Each row is a point on a tangle of strands that fork, close into loops and nearly touch. The rows are in no order.
Two points are linked if the straight distance between their rows is under 83.2. Some points are linked to none.
K385: [ 13  -8  -5 -13   4 -14 -30  20   7 -17 -10   8 -16 -14  10   4  35 -24
  12   3   9   4   0  -7 -18   3 -16 -11  -4  -8  -8  -6 -14 -12  -6 -13
 -22  -2  -1]
K137: [  3  -7 -17   3 -24 -11  -2 -17   4 -25 -21  17 -14  -9  13  -3  -7  -5
  -8  -8 -11   5 -11 -26  10   8   8  -3  29  14 -32 -28   6  -8   2   6
  12 -15 -15]
K587: [-15  20 -15  11  11  20   5 -25 -18  27   1   2  19   0 -27   1 -28   7
  -3 -24   7  -9   0  -4 -14  -4   3 -17   4 -10  19  -5  10  18  -9  14
   9   5  22]
K668: [ -6  -5   0  -3   5   0  22 -10   0   7  12 -14   4   8 -12 -17   1 -11
   7 -13  30   4  -4 -15   9 -10 -18  -8   4 -21 -13 -13  14 -30  -3  -8
  -6  32   9]
K195: [  6   1 -20 -12 -16  -1  -4   4 -16  11  27  -8  -9   9   1   0  16 -15
   0  12 -12   7  23 -18   6 -24   5   8  40  12 -17   2 -10 -14  34 -25
  12   5  -1]
K839: [  0 -14   2  25 -14   3 -38   2  -6 -11  -5  16  12  -5  -4 -20   0 -12
  -9  -8  -3  18  18  -3 -16  -2 -30  -5   1   3 -18  -8 -11   1   4  -3
   2   2  -4]
K739: [  7   9  18  -3  -4   0   9  -7   8  13   8  -8   1   5  29 -18 -26  13
  10  11 -17  15  -5   0  -7  13  13   1 -24 -18  23   3  24 -10  -9  22
 -20  16   8]
K768: [ 16 -25 -27  20  23  -6 -17   9 -17   7   2  11   3 -25   5   4 -22   4
 -15  21   4 -17  -9  30   0  32 -12   7   8  12  -4  18  21  11 -13 -11
  20  15  -9]
K627: [ 19  11  -1 -23  13 -24  -5   5  -4  16   3 -10 -19   3  32  15  -3   1
   4  21 -19   3  -6 -14  10  15  20  -4   3  -9  -1  15  24 -32  -6  -1
   1  14  20]
K725: [  0  18   4 -11   6  -8 -18  10 -20  21  -7  -4  31   6 -19   2  12   1
  13  -7 -19  -4  10 -20   6 -16   5 -12   1  13 -17 -13  -3  -3  25  -6
   2 -29 -17]
K317: [ 18  17   4   3   1  12  17 -20   9   8 -29 -11   3   4  10   3 -28 -11
  11 -11 -10   7  -1 -19  12   4  20 -10  28 -11 -16  -1  37 -21  12 -19
   9   3   3]
K326: [-17 -16 -10  10  30   7   5  36   4  -5   2 -15 -31  -5   6   4  17   3
  -8   0  15   2  10 -11  -8   3 -22 -12  -4 -12   1  15 -27  -5   2 -16
 -22  -9  10]
K825: [ 12  -6   3 -11  31  -3 -15  26  -1  11  17  -7  -4  -6 -15  20  43 -11
  18   9  14  -1 -15  -7 -12   6  -1  -4 -25 -10  16  11   3   7 -38 -11
 -23   7  -8]
K895: [ 14  -9  14  39  -9   5 -24 -12  19 -19  -1  13   9  -6 -22   4 -14  -6
 -12   0   6  17   8  29   2   2  -5  -3  -1   3   4   7  -7  23 -29   8
  21  -5   9]
K978: [  7  10   0 -40  -1 -22  -3   6  -6  -8  21 -14 -10  -8  20   1  13  -4
  43 -16  -8   5 -12   2 -19  29  11 -17  -7 -20   4  14  -7  -9 -25  17
 -41  -2  29]
K133: [ 19  11  23  27  -5  -8 -32  23  21   2  -7  11  -6   5   8  -9   5 -16
   1  20 -18  29  29   6   6   4 -10  -1 -22  -6   5   1   1 -22   6  -3
  -1 -10  11]
K295: [-12   0 -28   9   6  13  -2 -18 -20  13   1  15   3 -14 -23  -1 -30   0
 -17  -8  16 -27  -2   2  -4   8  -8  -7  12   3   5 -11  17   3  -8   4
  35  27  26]
K807: [  3 -19  -6  14  22  10  -2  -2   9   3 -19  -3  13   2 -18  20 -23  -1
  -5   1  14 -10 -28  -6  25  -7   6 -10  11   7 -33   7   7  -7  -4  -3
  30 -12  -7]
K589: [  5  14 -10 -29  -9  -1  23 -21   2  -7   9   2  -6 -15   1   3   4  -1
  15  -3  14 -17 -24  20 -13  16  11   9  -1  -8  31   4  13   4 -25  22
  -3  23  22]
K606: [ 25  10  15  -8 -14  -4 -19  -6  16 -12 -15   7  13  -1  -8   9   8   5
  10   6 -41  14   2   6  27   6  11 -20   3  23  -8  -5  -4 -16  -5   4
  18 -21   7]
K821: [-30  -9 -11   7  -8  27   8   2  -2   2   0   9 -11 -11  12 -27  16   6
 -24   7   6   4  13 -13 -17  -4 -24   5 -11 -16  26 -10  -6   8   5 -11
 -29  19   6]
K428: [-16  -5   8  26 -23   3   1   7  16   0 -16  23 -16   6  24 -23  -5  -6
 -31  18   4   6  21 -15  10  -4  -6  12 -28   6   1 -30  10 -15  25  -1
   3  10 -11]
K693: [-13  40  -1  22 -13  -3  23 -25   8   2   3   5 -11  -2 -26 -10  -3  -4
 -18 -26  -1  15  28  -6  -7 -12  19 -10  21 -12  13 -27   5  19   0  13
   2  -1  17]
K986: [  7  -6   2  -9  41  -9 -12  18  -6  20  26 -13  -2  14 -29  24  42   1
  -6  17  -2  -1  -8  -7   4 -17   9  -8  -7   7   6  10  -4  10 -19 -12
   2   4 -13]
K391: [  4 -14   2 -13  25  -1 -18  31  18 -13   6  -8 -30  -8   1  25  45  -9
   9   1  10   5  -1  -5 -12   3 -14 -19 -12  -9   3  18 -33  -3 -28 -10
 -26  -6  12]
K637: [  1  20  14  19   5  12   4  -1  -7  31  -7   2  11   6   6 -15   3   1
  -3  17   0   7  13 -14 -10 -12   9   7 -14 -15  15  -8  32   8  21 -10
 -10   2 -20]
K898: [ -1 -20  -5  22  16  17 -17  13   2  -3  -8 -16  11  -8   9  14 -27  23
 -18   0 -17   4 -11   7  17  15  -7 -13   7   7 -14  25 -18  18  -8  -4
   5 -32   6]
K187: [  5  34   1  -8 -16   7   0 -35  10  -7 -23  16  16  11 -31   7   0  -6
  -1 -16  -9  -3   6 -10  13 -18  10 -11  -4  17   0 -40  -7   1  -2  24
  24 -24   3]
K148: [-11  -8  -4  -4  12  26  13 -11   5   5 -17  -5  10   8 -12  15  17  18
 -22  18  -6   0 -28 -31  15 -21  17  -3   9   3  -3  -8   6  13  -6  -5
   1  -9 -22]
K806: [-19  25  -5 -32  -1  24  22   2 -16  11   5  -7  15  -4  -3  -3  12  17
   7 -12   8 -22  -2 -12 -17  -1   4   4 -14  -6  35  -2 -10   7   9   8
 -24 -11  16]
K404: [ -5   6  -4   5  15   8  18 -36  -9  23   0 -11  20  25 -38  11 -24  -2
  -2  -9  12  -8 -17 -10   9 -32  23 -19   7 -10  -3 -11   7  14  -8  17
  19  11   3]
K819: [ 12   2   6 -13   2 -21 -47   9 -15  16   1   2  19   8 -14  11   0  -4
  12   9 -35  -5  13  -5  13  -2  -1 -21  -8  26 -12   1  -6 -10  13  13
  17 -19  -7]
K669: [ -5   0  -1  20  31  -4   0  18   4  20 -11  -2  -4   4  -5   4 -17   1
  -1  13   8  -3  -8 -13  17  10  -4 -12 -13  -2 -11   2  25 -15  -3  -3
  15   3  -6]
K221: [ -4  33   9 -14  -4  13  43  -2   4   6   4  -5   1   7 -17   3  16  25
   2  -4   5 -26  -2   1 -13 -11  20  15  -5  -2  30 -12  -1  30  12  10
  -8 -23 -10]
K692: [ -5 -19 -13  25  13  -2  -2  21 -22  15  32  14 -11 -19   7 -25   8  12
   2   9  10  -5  11  30 -32  19 -31  17 -15   1  17  23   2  28  -3 -17
  -9  15   1]
K957: [ 22  -6   4 -26   1 -34 -25   4 -13  -8  18 -17  -8  -6  29   8 -17   0
  28  -4 -22   3  -8  17 -11  32  -3 -13   6  -7 -14  28  -9  -9  -9  11
 -14  -4  14]
K394: [  2 -12  -8  -2  31 -18 -16  24  -2  25  20  -6 -16   8  -4  19  12  -2
 -16  33 -10  -8  -1  -1  19  -1  -3  -3 -10  15   1  15  12  -7  -7  -3
  23  16   0]
K779: [  1   4  14 -11  -1  13   7   8  -8   8  16  -2  15  16 -14   0   9 -17
  44  -1  43 -10   6   8 -15 -23 -15  17 -37 -13   8   3  -4  -7   8   9
  -6   8  -6]
K507: [  2  -5   3 -15   8  11   0   0  16 -17 -11  -7   4   2 -10  17  15  -8
  20  -4  23   2 -20  -2   9  -7 -12  -6 -20 -12  -3   4 -13 -20 -25   9
   1   5  12]
K311: [  2 -26  -5 -22 -11   5   9   7   7 -26  -4  -9  -5  -7  27  -2   5  18
 -10  21 -10  -7 -20   2  19  17  -1  13   6  14   1  13  -5 -22  -2 -16
  -4  14   9]
K322: [ 19 -27 -13  -7  23 -14 -25  15 -10  -1  24 -13  -8 -11  16  -5  13   0
 -10   7 -13  17  12  11 -21  23 -18  -4  23  -1 -11  23 -17  17 -21 -22
 -29  18  -2]
K31: [ -7  -9  -2  15 -11 -31 -18   8 -20   6   6  26 -12  -4  32  -9 -14  -8
 -15  22   3  -4  10  31  -5  14  -9  27 -18  19  11  12  10 -15  22  -2
  12  33  -8]
K297: [  0  20  23  -2   8  15  29  10  14  -7 -19   3  17 -11 -22  -8  20  -4
  21 -30  27  -5  -1   0   7   2  -7  -7  -8 -14   0 -12   4  -5   2 -14
 -29   1 -10]
K280: [-35   3  -2   2   7  15   8   7  -1  11   6   0  -3   4   0 -23   7  -2
  -5  -6  18   5   9 -22  -3 -11 -20  -1 -47 -21  14 -22   1  -7   3  13
 -27  15   6]
K813: [ 28  -6  14  -6  -6  -8  -6 -15   9 -12  -6 -12  14  -5   3  17 -11  24
   6 -11 -34  21  -9   5  29  14  12 -31  35   2 -20  12  -6   4 -26  -7
   4 -19   6]
K709: [  9 -15   4  19  -5  26   1 -19  15 -18  -7  -6   6  -4   3   3 -19  12
 -13  14   7  10 -19  17   0   4  -3   1   0  -5  10  15  -2  14 -21  -1
   5  14  14]
K448: [ -8   3  -5 -19  -7   8  21   5 -13   5  11  -5  21   2 -17 -18  22  11
  11 -19  13 -17  11  -2   0 -11 -12   8   8   5   7  -6 -17   1  35 -14
 -13  -8   0]
K982: [-13 -10  14 -17  -7   5  -3  -6  -3   1  35 -24  21  16   0 -14   8   3
  11  -8  -6  21  -4 -15 -15 -18  -3 -10 -12 -18  15   8 -21  12 -11   6
 -42  13   2]
K99: [ -4  -8  16  -3   6  49  38   8  14   2 -24 -23   0  -3  23   5   2  13
   5   1  12  -6  -8  -4  -1   2   2  12  25  -8   4  31   6 -13  17 -34
  -9  -7  -1]
K511: [  0  13  15 -22 -24   2  -9   9  -7  14  33  -7  26   8  -2 -21   9  -1
  18  10 -13  14  19  -1  -3  -7  -4   3 -27   2  28   1  -7   1  12   9
 -21   8   8]
K757: [ -6  11  27   7 -15   9  26 -18  14 -13   6 -15  11   9  -3 -18  -6  12
   7 -23   4  25   0   1 -12  -9  11   0  -1 -24  12  -1  -5  12  -7   7
 -29   7   1]
K832: [ -1 -27   2  -2  10   2  -5 -10   4  -8   0 -12   9  16 -17   8  -1 -18
   5  -1  25  -3 -19 -10  12 -27 -14  -6   0  -6 -30  -2  -8 -16  -5  -5
  20  12   1]
K22: [  9  10  26 -21  -8  -3  14  -2   8 -13 -18  -7  10  -7   0  16  24  25
   6 -26 -38  18 -10  -9  13   4  19 -19  30   1 -10   3 -17   0  -9 -14
 -22 -30   5]
K953: [  8  -1  24 -13 -27   4   3 -15  20 -29  -4  -2  13   5   8 -18   7  11
  17  -5  -8  16 -22   4   2   4   9   6 -21  -1   9  -1 -10  10 -20  25
 -25  -4  -4]
K73: [ 14 -19   4 -14   1   8 -22   7   7 -18   7  -5  -7  -1  24  16   6   5
  -6  26  -7  -1 -17  14  -1  13  -6   4  -9   2  15  22 -16   0 -19  -3
  -3   9  17]
K954: [  2   7  12 -28  14  30  18  16   7   0 -21   3  19 -16 -13   9  37   6
  28  -6  19 -17 -25  -2   0   7   1   1 -12  -5  21   3  13   1 -10 -14
 -30  -6 -20]
K617: [ -9 -17  -2   8 -27  15   2 -16 -19   2 -18  24  15  11  11 -20 -16   1
  -3  10  10 -19   0  -5  -8 -14   0  22  -7   8  -7 -20  12   6  42  -3
  20  -8 -28]
K468: [ -9 -21 -21  18  15   6  16  24  -6   2  -3   0  -6 -11   7 -26  12  14
 -17   8  -7  11   4  -6   0  14  -5  11  28   7 -12   3  -2   4  21 -33
 -25   6 -16]
K749: [  4  19   7 -14  13   2  24  13 -10  18  -4   0  15   5 -25   7  24   7
  23   4  20 -23  -9   5  -9 -11  14  13 -15  -4  19  -3  20  22  10  -6
 -11 -16 -34]
K105: [-13   4  21  23  10   8  16   1   7 -15 -23   8  16   2 -29  10  19  -5
 -10 -32  25  13 -10 -10  11 -21   8 -11  10 -17 -10 -11  -1   9 -15 -17
 -15  -3 -21]
K413: [ 21   7   9  12  11 -15 -33  28   3   8  -1  -2 -10   0   6  -9  17 -26
  16   6 -16  29  33  -9 -11  -3 -14  -6  -2  -7 -15  11 -12 -14   4 -19
 -23  -5  -3]
K758: [-16   3  -7  21  18  46   9   2  14   8 -21 -10   2  -4  -9  18 -17   7
 -28  -6   0   4   4 -13  18  -3  -1 -12  17  -6   8  16   6  -6  -8 -22
  10 -11  21]
K406: [ -2 -18 -14  46 -12 -10 -29  13  -8  11   7  35 -22 -16  24  -9 -27  -8
 -29  22  -2  -3  29  28  -4  18 -19  26  -1  19   2   6  13   5   9  -9
  37  11  -6]
K474: [-19  12 -12 -52   0  19  22   7 -15  11   6  -3  -6 -12  26   1  14   6
   9   4  15 -28  -5 -11 -13  16  -1  12 -18  -1  38  -9  13 -19  16  -5
 -24  20  11]
K684: [-14 -13 -21  15   3  35 -16   0   2  -9 -18   2   7 -16   1  -3 -19  -1
 -30 -19  -2   1  13 -14  11   9 -18 -10  26   2 -16  -3  -6 -11   0 -21
  11   4  26]
K82: [ -6   6  11  14  14  13  22 -21  -7   7   7 -22  12  16 -25  18 -20   2
  -3 -16  13  16  -3   3   1 -27  25  -8  29 -22  -2  16 -10  14   0 -13
   6   9   5]
K600: [ -4  11  -1  -7  11  19  37  -5  21   4 -38  -5  -4  -6  -5  14  -7   0
  -1 -19  13 -10 -13 -28  19   0  19 -13  34   1 -20 -11  26 -21   7 -20
  16 -11 -11]
K118: [  6  -6  -2  21 -21 -17  14 -32  17 -26  -9   4 -12  -2  -3  10 -15  -6
  -4 -15  -7  19 -10 -10   6 -10  28 -12  42   5 -32 -16   5  21 -20   6
  19 -17 -22]
K223: [-11  16  -2 -11 -26 -31   5   6   2  -9  15  18 -12  -4   6 -23   5  -2
  -3   2 -14 -10  17  25   5  18   1  12 -28  14  23 -24   1  -7  24  30
   0   2   5]
K320: [  3  21  -5 -42 -21 -40  -4   0   6 -17   5  14 -18  -3   3  -9  22 -11
  19  -7 -10 -12   2  15  -2  17  -3   3 -27   9   5 -18 -12 -16  -3  36
  -7  -4  -1]
K499: [ -2 -11  -2 -11  -4 -23 -14   5  -9  10  10   4 -11  12  14  21   9 -15
 -13  39  -9  -1   1   2  27 -16   9  13 -10  15   0   0   9 -29  13  -7
  22  32  -6]
K88: [  6 -10   5  15   0  -4 -26 -12 -26  35  23  10  25  10   0 -16 -22   2
  -6  23 -14   7   5  17  -9  -1   0   3 -11   0   7   9  24  12   1   4
   3  37  -5]
K368: [-30   0   4   8  21  17  13  35   1  10  14 -15 -12   3  -5 -13  16   3
   0 -15  26   5  23 -12  -3 -14 -31  -8 -30 -20  13   1 -23 -16  14 -12
 -19  -1  14]
K363: [  6  31  10 -12 -16  -7  23 -17  14   3 -18   3 -14  22  10  -3 -12  -8
  16  -6  10 -13   6  -2   3  -4  10  13 -31   5   5 -30   8 -22  18  29
  11 -15  -3]
K112: [  4  16  -7 -55 -15   5  18  -9   2  -7  12  -6 -14 -13  14   8  35  -7
  27  -9  14  -7 -15  -2 -21  17   7   2  -2 -19  24  -5   1  -7 -11   4
 -27  14  19]
K930: [  9  10  12  35  -7   6   4 -13  29 -31 -24  15  -7 -11 -20  11  11 -13
 -18 -12  10  20  -1   5  11  -8   3  -4  11  -3  -3 -10  -5  13 -27  -8
  10  -8   4]
K916: [-13  -4   4 -39  -5 -20   9  27  -7  -6   3  13 -11  -6  13  -1  17  -2
  19   6  19 -32   0   9  11   6  -9  22 -54  11  24  -8 -10 -28  24   9
 -12  10 -10]
K579: [ 22  -1  -5 -32 -18 -36 -10 -11   6 -21  -6  11 -18  -7  14  20  17  -2
  15   9 -12 -15 -23  24   4  19  12   8 -22   5  -3   1  -3  -8 -25  27
  19 -10   7]
K269: [ -6   6  -8 -26  -7 -17  11  18  -6  -2  -5  10 -13   5  14  15  17  -1
  -5  23   2 -25  -4  -2  14  -1   9  22 -21  24  14  -7   7 -24  26  -5
  16   1 -14]
K366: [ -4   7  -7   6   1 -20  -8  -2 -17  26  19  -2  -7   9   1   8 -35   6
   3  19 -15 -17  10  12   1   0   9   0   2  15   6  11   5   1  19  22
  28  -5   7]
K3: [-24   3 -31   8 -12  13   0  -7 -10   9   3  16 -10 -17   1 -19 -21  -4
 -27 -13   4 -17  23 -11  -1   8 -16   2  21  10  -3 -18  11 -13  20 -12
  25  15  30]
K567: [-15  -2  -2   0 -14 -23 -12 -18 -24  13  -3  19 -10  10  18  12 -19 -22
 -10  17  21 -20  -3  17  -9  -6   8  28 -34  11  11 -10  20 -13  14  25
  24  27 -12]
K652: [ 26  -5 -18   0   8 -18  -7  10   0  -8  -8   9  -6 -35   9   3 -11   2
  -2  -4   2  -9  -9  25   2  47 -11  -2  17   6   1   9  19   2 -18  -8
   2  11  10]
K538: [ 10 -20 -14  13  21   1  -9  20  -2 -19   2 -23 -17 -15   8  38   1  -5
 -10  -9   5  21  13   7  -2   0  -6  -3  48 -10 -26  38 -36  21 -14 -31
  -7 -25   4]
K529: [ 13  17  21   5 -13   6   9  -9  -2  11  14  -4  15  26 -14 -10  -8 -13
  34   1  26  -5  27   8  -6 -31  -8  17 -26  -8   4  -5   5 -16  31   5
  24   4   6]
K576: [ -4   9  -1   0  13 -20   4   0  -7  -5  13 -20  -2   3  -6  19  -9  15
  13 -15  -5  -3 -14   1 -11   5   8 -18  -3  -7   1  11 -17  19 -23  18
  -6 -26   6]
K973: [ -1  17   3  14 -18 -13  12 -19  19 -22   0   4 -24  22   0 -14 -18  -5
   3 -12   2   6  12  10  -6   2  -4   5 -18   5  -7 -24 -12  -2  -5  46
  16 -20   4]
K812: [ -1  -1 -20  -2   6 -20  -4  14   2  -1  19  14 -32 -27   7  -3   3  -1
 -13  11   9 -13   0  33  -3  34 -14   5  -5  -1  26   7  10   1 -19   5
  -3  31  19]
K429: [  2  32 -11  -3 -25   5  -8 -35   0  11  -6   7  -4  -4  -4 -13   3 -17
 -11  -3  -4  12  16 -11 -17  -4  12  -5  23 -14   9 -28  20  -3   5   7
   0  13  20]
K883: [ 12   1  12  10   6  20  24  -7   3  -1 -19 -15  11  10   1  11 -16 -12
  20 -12  19   3  -6   5  -9 -10   7   4  31 -20  -6  27  14 -13  12 -22
   0   5   8]
K402: [ -3 -10   2  17   9 -27 -15   2 -26  33  25  17   9  15 -10  -7 -25  -3
  -2  20  -9 -15   7  16  13 -10   5   0 -17  13  -1  -1  21   1  16  11
  32  24 -21]
K120: [ 20   3  13 -11 -14 -22   6  -5   6 -24 -12  16   1   2  -5   5   2   6
  11  13  -7 -22 -18  29  18   8  14  16 -18  20   3  -3   6  -4  -6  22
  31  -9 -20]
K875: [ 21 -18  12  -9 -13  -4 -49 -21  10 -18   0 -16   6   8  20  12 -20 -12
  12   1 -14  21  -7  12   2  -1 -13 -16   0  -8 -20  12 -16  -6 -24  19
  14   5  17]
K599: [ 12  -6  -4   0  10   5 -26  -8 -15  -6  13 -12  13  -5   3   6  21  -4
  -3   1 -13  20  -6   5 -28  -3   6  -7  25 -12   2  24 -16  28 -21 -23
 -28   4   2]
K316: [ -1   2   2   3 -19  -3  35 -37  25 -44 -11   0 -21  20 -10   2   0   7
  -9 -21   3  11 -14   5   0 -10   5  11  -1  10 -11 -28 -27  13 -23  30
   8 -22  -5]
K332: [ -1 -35 -14  37  12 -21 -17  13 -11   7  18   2  -2   4  -6 -16  -4   0
 -18  22  -9   8  -1  12  -3  -4  -4  10  17  12 -25  14   2  37   2  -8
   7  -1 -42]
K435: [ -6 -11  -2  52   5   5  -8  18  -3  14  16  26 -23 -14   7 -20  -5   2
 -18  14   2   3  36  23 -12  10 -34  17 -15  -8   7  13  10  15   5 -14
  19  14  15]
K476: [ 15   8  -3  -4  -2   3 -23 -30   2  -5   0  -8  13  -7  -5  27  -7   7
  -6 -24 -31  18  -7   1   9   5  11 -32  27 -11  -2   3  -7  12 -38   8
   2   3  31]
K782: [  1 -17  11  -8 -12   2  17 -24   8 -44 -17  -7  10  10   0   5   0  17
   2  -6  -4  -1 -37   6  -3  -9   7   8   5   4 -11   3 -35  22 -16  17
  -9 -18 -17]
K209: [ -2 -20  -2  -9  13  30  -5  11 -26  18   5  -3  33   4  -2  -6  21  14
  -3  19  -1  -7 -14  -3 -16  -9   4  15   0   5  17  20  -4  14   9 -22
 -14   1 -16]
K661: [  5  22   3 -21 -11  -4  14   0  -8   4  19 -21  12  17  -1  -2  28  -4
  17 -11   3   9  27 -17  -3 -29   8   4  21  -7  -3  -8 -13  -4  32 -20
 -15  -4   2]
K730: [-28  -9  -1  -7  -1   7  14 -26  -8  19  15 -13  20  19   6 -23 -23   8
  -5  -9  20  -1  -9 -16   4  -7 -16  -4 -24 -20  -7 -14   9 -13   8  21
  -9  34   9]
K673: [-16  -5  15  30  20  53  32  14  19  18 -29 -14   0  -5   0   3  -2  14
 -24   1   5  12   7  -5   5  -1   5  12  18 -14  18  34  17   7  11 -42
  -6 -10  -3]
K523: [-10  18  -6   9 -10  -5  33 -34  10 -11  -5  -7  -6   3 -15   1  -8  -5
 -20 -28   2  20   4 -22  12 -22  31 -16  41 -13 -12 -23  10   5 -10  -1
  11   4   0]
K51: [  9 -12  -1   0  23   6   1   5  -8 -13   4 -21  -7   1   0  32  32  -2
  -5  -6  -7  23   2  -9 -13 -11  15   3  44 -19 -10  33 -20  11 -12 -41
 -22  -7   1]
K992: [ -6  -5   9   4  14  21   7  10  -5  10 -14  -8  17   5 -12   6  27  18
 -17   6 -16   4 -15 -11  10 -14  21  -1  22   6  -1  17  -7  23  14 -25
 -14 -29 -14]
K927: [ -8 -21   0  14  -1   7   1  -3  21 -25 -19  -5   3  -6   5 -17 -26   6
 -21 -23  -3   7  -6 -13  21  22 -14 -16   8   3 -22 -13 -10 -11 -16   3
  -2   2  16]
K50: [ -1   6  10 -21  -1   8  41  -8  20   0 -31  -3  -7   4   4   2  21  13
  -5  -5  -1  -9 -28 -30  20 -11  22  -6  11  -1 -22 -28  22  -4   5  -6
  -5  -8 -27]
K419: [ -2  11  20   4  -6 -15 -11  15  -2  12  25  -2   8   5   5 -23 -20  -5
  38  -6  -3   8  21   9 -16   6 -11  -2 -40 -10  10   2  -9 -12  15  31
 -21  -1   6]
K686: [-10  -2 -32   0  -4  -6  -1   1   0   2  33  -8 -29   7  -1  14   0 -11
 -19  22  -2   4  12 -11   0 -27   3   3  39  10  -7   7  -6  10  13  -2
  27   1   6]
K378: [-12 -18  -4  32  10   1 -13  -5   7 -20 -12  -9   3 -10  -2   8 -35  10
 -23 -28   0  16  -9  -7   7   8  -6 -19  14  -4 -26  -1 -21  21 -23   5
   1 -29  -1]
K802: [ 16  27  32   4 -15   9  43 -15  29  -4 -31  14  10  12 -16 -11 -10   2
  15 -26  27 -23   1  11  -1  -2  10  18 -11   5  -5 -33  19  -4  12  19
  12 -11 -16]
K766: [ 16 -25  -9   2   5 -22 -49   9 -16  -6   3   1   3 -11  21 -16  -8 -13
  -3   7 -11   7   4   6 -20  14 -28  -4  17   4 -28   9 -11  12  -7  -3
 -16   9 -20]
K439: [  9  32 -12   3   4  -2 -20 -17  -2  13  -7  -2  -7 -11  -4  10  -3 -15
 -14  -3 -31  14  11 -19  -4   5  19 -26  28  -9   1  -6  17   5 -14   3
   6  -8  27]
K26: [  8   3  25   5 -14  -2  21  -1  10  -6 -22  14  21  10 -24 -12 -12   8
  16  -4   5 -29  -6  17  13  -1   9  19 -20  19  -2 -10  15  -5  21   8
  24  -6 -26]
K159: [-12 -15 -10  31  -6  -3 -32  25   6  -6 -15  20 -21 -11  17 -26   1 -11
 -26  11 -10  15  11 -15  -3  10 -18  -6 -18   7 -15 -21  -4   2   2   1
  -5  -3  -8]
K264: [  4   9  -3  22 -22 -28 -15   4  11 -11  15   7 -34   6  16 -15  -9 -27
  -1  20  -7  15  29   1  -7 -11   2   9  16  10 -14  -9   1 -10  23   8
  22 -12  -4]
K846: [ -1 -19   1   2   2  29  -6  -9 -36  32   3  13  37  -1  11 -24 -11  11
  -5  13  -3  -1  -4   7  -8  -3  -8  18  -4  -2  10  12  17   0  19 -24
  -4  36  -8]
K488: [  7  30   1 -20  -6   8  -8 -18  -9  13  -5   5  31   2 -28  13  21   4
   2  -4 -16  -6   4 -14  -5 -26  18 -13  -1   9  13 -22  -7  14   6   4
   1 -22  -7]
K726: [  6 -22 -16   5  28   4 -26  25 -25  19  11  14   6 -14  -4  -3   6   4
  -4  22   4 -18   9  26 -14  13 -28  26  -7  23   8  27  -3  11   0 -14
   6  14  -7]
K785: [ -4 -29 -16   0   4 -14 -24   6  -8  -7  -5  -2   4   8   7  13 -25  17
  -8  14 -22 -13 -23   2  18   2   7  -5   9  30 -25  13 -17  23   4  15
  21 -37 -17]
K9: [ -2  -3 -10 -14 -16 -20  12   2  -4  -9  25  12  -9 -15   5 -18  -4  -8
  14  -8  17 -15 -13  31 -16  30  -7  13 -23  -6  23   3  15   6 -16  20
 -20  27   6]
K294: [ -7  10   2 -12 -23  -9  31 -12  21 -18 -30   2  -8  -3   3  -8   0  16
  -4 -30 -15  -8 -14 -25   5   6  16  -9  19  12 -26 -37   2   4   9  12
  -9 -25 -15]
K565: [ -6 -15 -21  25   3   5  -6  21   3  -5  16 -14 -27  -2   8  28  -7  -6
 -13  11   4  13  19  -4  -6 -20   0  13  50   6 -15  31 -23  17  10 -25
  20 -23   0]
K257: [-11  24   8   3 -14 -43 -14   6  -5   5  10  11 -13  10  15 -24 -25  -4
  16  -4 -14  -2  24  11  -9  17  -3   4 -47   5   9 -23   4 -20  15  49
  -7 -11  -4]
K491: [-18  -9 -21   7  -3 -19 -14  16  -7   8   5   9  -8   5   1  12 -44   4
  -7  16 -18 -24   4   1  20   3   8   9  -2  35 -15   6  -2  -7  23  17
  43 -24 -15]
K607: [ -3   6   5 -34   4   6   8  23   7  -7   2   4   4  -1  -5   6  17  -9
  41  -9  30 -22  -8   3  -2   6 -18   9 -43   3  15  -1 -15 -19  -3  15
 -12  -2   8]

How many points has the smallest loop of links through each point below? Write none if it is on no loop.
K499 => 9
K511 => 16
K668 => 12
K992 => 20
K3 => 10
K766 => none

A fork is a point with three links, a tip a point with one. Leave the first point through the second and follow the links. Name the first fork or tip that comes.
K846 / K88 => K684
K806 / K448 => K428
K428 / K159 => K806
K221 / K749 => K311
K785 / K491 => K50
K567 / K31 => K112
K589 / K9 => K567

A tip is a point with one link. Name the tips that can be reached along the links from each point below, in the order of the rows.
K813 => K187, K22
K895 => K428, K957, K311, K567
K669 => K133, K821, K529
